Each row is a point on a tangle of strands that fork and nearly touch. The rows are in no order.
In the rows, 128 means zero.
Points whose rows are less than 51.6 apart are linked; no others are. Some points are linked to none.
j_534: [157 181 142 189 131 124 108 140]
j_902: [128 108 123 160 110  53 161 120]
j_543: [134 138 137  95 194 113 102  87]
j_150: [162 166 103 145  82 140 151 120]
j_332: [143 115 101 194 121 102 155  91]
j_296: [130  98 164 109 160 184  94 123]
j_954: [157 187  78 146 115 148 106 106]
j_274: [146 172 110 191 159 156 120 121]
j_912: [122 145 137  73 153 104 121  57]
j_45: [129  78 116 181 163 117 153 124]
j_880: [ 96 124 189  98 142 148  92  92]
j_762: [ 94 175  97 130 119 105 142 134]
j_207: [177  96 127  98 114 119 145 143]
j_175: [149 139 102 115 115 131 161 148]
j_736: [147 176  74 149 122 155 129 104]
j_747: [ 81 123 110 135  68 125 150 120]
j_400: [ 86 120 169  95 144 158  77 107]
j_596: [110 190 139 132  98  79 143 162]
j_427: [153 132 108 199 105 105 123  90]
j_458: [139  87 126 152 119  61 153 125]
j_653: [143 152  77 139 162 153 156 133]
j_942: [139 123 124 173  91 183 152 121]
j_724: [142  97 189 111 111 142 104 146]
j_68: [107 163 142 171 139 102 139 152]
j_143: [ 97  83 118 153 185 118 121 128]
j_778: [118 107 114  83 103 102 137 133]
j_340: [140 140 118 203 164 148 138 122]
j_424: [114 155 150 151 110 187 136 169]
j_141: [134 122 161  85 164 187  93 123]
j_579: [ 78 107 152 137  92 151 137 157]
j_361: [137  70 150 119 145 171 105 107]
j_990: [125 144 148 162  50 139 135 127]
j_82: [135  92 108 189 145 115 156 115]
j_530: [ 90 103 107 141 192 126 123 132]
j_142: [ 88 131  91 146 178 129 134 138]
j_889: [151 189 112 150 127 124 137 139]
j_131: [162 110 105 106 117 133 161 142]
j_620: [186  90 122  90 146 145 126  89]
j_8: [ 83 138  95 115  80 118 153 121]
j_675: [111 147 133  71 158  86 101  79]
j_949: [ 88  80 137 108  93 124 123 132]
j_132: [ 79 134 160 120 109 156 128 175]
j_36: [161 201 108 141  95 115  91 139]
j_578: [150 146 109 151  63 159 107 104]
j_706: [158 199 123 158 115 121 103 139]
j_177: [125 129 163 114 189 104 103  88]
j_299: [121 146 136 133 126 198 143 172]
j_167: [145 131 115 175 180 143 153 142]
j_170: [120 100 191 102 119 140  91 145]
j_115: [119 130 133  64 137 178 100 156]
j_609: [ 96 130  69 117 170 133 142 132]
j_306: [143 101 171 149 154  89 122 162]
j_946: [165 129 116 111 170 123 139 159]
j_944: [171 128 106 119 177 140 157 158]
j_342: [ 75  89 158 103 113 134 101 138]
j_60: [154 174 105 134 107 126 155 137]
j_397: [101 129 175  85 131 147  91 158]
j_376: [ 91 134 164  91 118 152 110 181]
j_481: [184  90 104  92 151 148 144 117]
j_448: [110 123 132 102  62  84 144 149]
j_831: [107 138  74 131 112 148 155 107]
j_225: [161 157 145 208 124 120 109 126]
j_210: [114 127 156 106 156  73 113 162]
j_217: [ 78 163  87 118 106 109 148 129]
j_28: [117  65 121 159 167 104 132 120]
j_494: [ 68  99 156 100 127 148  87 129]
j_13: [ 99 161 134 106 101  71 142 166]
j_717: [172 162 109 147  66 151 122 109]
j_512: [147  66 125 137 142  66 135 116]
j_647: [138 123 135  78 143 125 122  54]
j_744: [173  88 141  99 104 124 125 131]
j_856: [133 108 147 174 140  93 140 147]
j_428: [ 78 119 137 148  73 142 139 126]
j_367: [154 111 142  86 139 140 128  48]
j_254: [108 128 150 128  51 104 156 147]
j_129: [121 137 149 147  48 122 149 138]
j_178: [146 122 117  82 191 125 105  83]
j_627: [127 130 143  84 151  81 101 145]
j_726: [161 141 135 208 108 110 111 103]
j_15: [116 136 124  75 132 177 126 172]
j_625: [107 159 161 164  93 175 132 152]
j_186: [112  84 134 105  87 119 140 136]
j_263: [111 130 140 183 125  95 145 135]
j_557: [108 145 122 103  78  79 147 157]
j_704: [110 152 156 171  67 158 119 128]
j_26: [154  80 160 110 145 172 108  78]
j_29: [170  87 144  99 137 147 125  62]
j_421: [135  88 178 134 170  84  98 108]
j_330: [112 143 124 102 134 189 138 178]
j_927: [126 125 121  73 134  91 115 135]
j_540: [153 155  98 149 173 145 155 149]
j_643: [133  60 125 144 153  89 129 111]
j_133: [105 107  64  95 153 139 138 114]
j_158: [112 204 132 138  94  92 126 150]
j_662: [154 112 142 122 185 115 117 152]
j_208: [123  84 129  92 115 125 112  93]
j_974: [ 96 166 114 146 143 106 143 151]
j_279: [106 148 139 110 128  71 126 170]
j_875: [160  84 166 103  98 124 117 130]
j_454: [163 131  80 139 113 165 167 116]
j_676: [151 111  98  87 181 134 112 106]
j_352: [107 200 141 165 111  97 103 140]
j_772: [128 141 150  62 146 172  94 127]
j_624: [147 101 156 136 182  99 120 153]
j_18: [146 161  73 147 139 166 159 113]
j_434: [144 116 106 158 100 175 160 114]
j_618: [130 100  76  87 157 140 129 112]

A fork is a point with three links, a tip a point with one. Leave the first point through the second and follow the links. Name the first fork or tip that comes.
j_133 / j_618 -> j_177
j_225 / j_726 -> j_28
j_856 / j_306 -> j_540
j_427 / j_726 -> j_706
j_129 / j_254 -> j_13
j_912 / j_647 -> j_29
j_942 / j_434 -> j_18
j_170 / j_724 -> j_60
j_367 / j_647 -> j_675

A fork is a point with three links. Follow the links from the first point to the second and name the forks in between, in order.
j_45 / j_458 -> j_28
j_225 / j_889 -> j_706
j_434 / j_662 -> j_18 > j_540
j_361 / j_647 -> j_29
j_944 / j_454 -> j_540 > j_18
j_534 / j_175 -> j_706 > j_60
j_175 / j_427 -> j_60 > j_706
j_254 / j_927 -> j_13

Follow the links from the first point to the second, and from the first to the third. Name the last point that the two ways share.
j_647 / j_481 / j_296 -> j_29
j_158 / j_448 / j_778 -> j_13
j_340 / j_662 / j_18 -> j_540
j_675 / j_296 / j_481 -> j_29
j_458 / j_427 / j_530 -> j_28
j_434 / j_954 / j_662 -> j_18
j_129 / j_210 / j_158 -> j_13
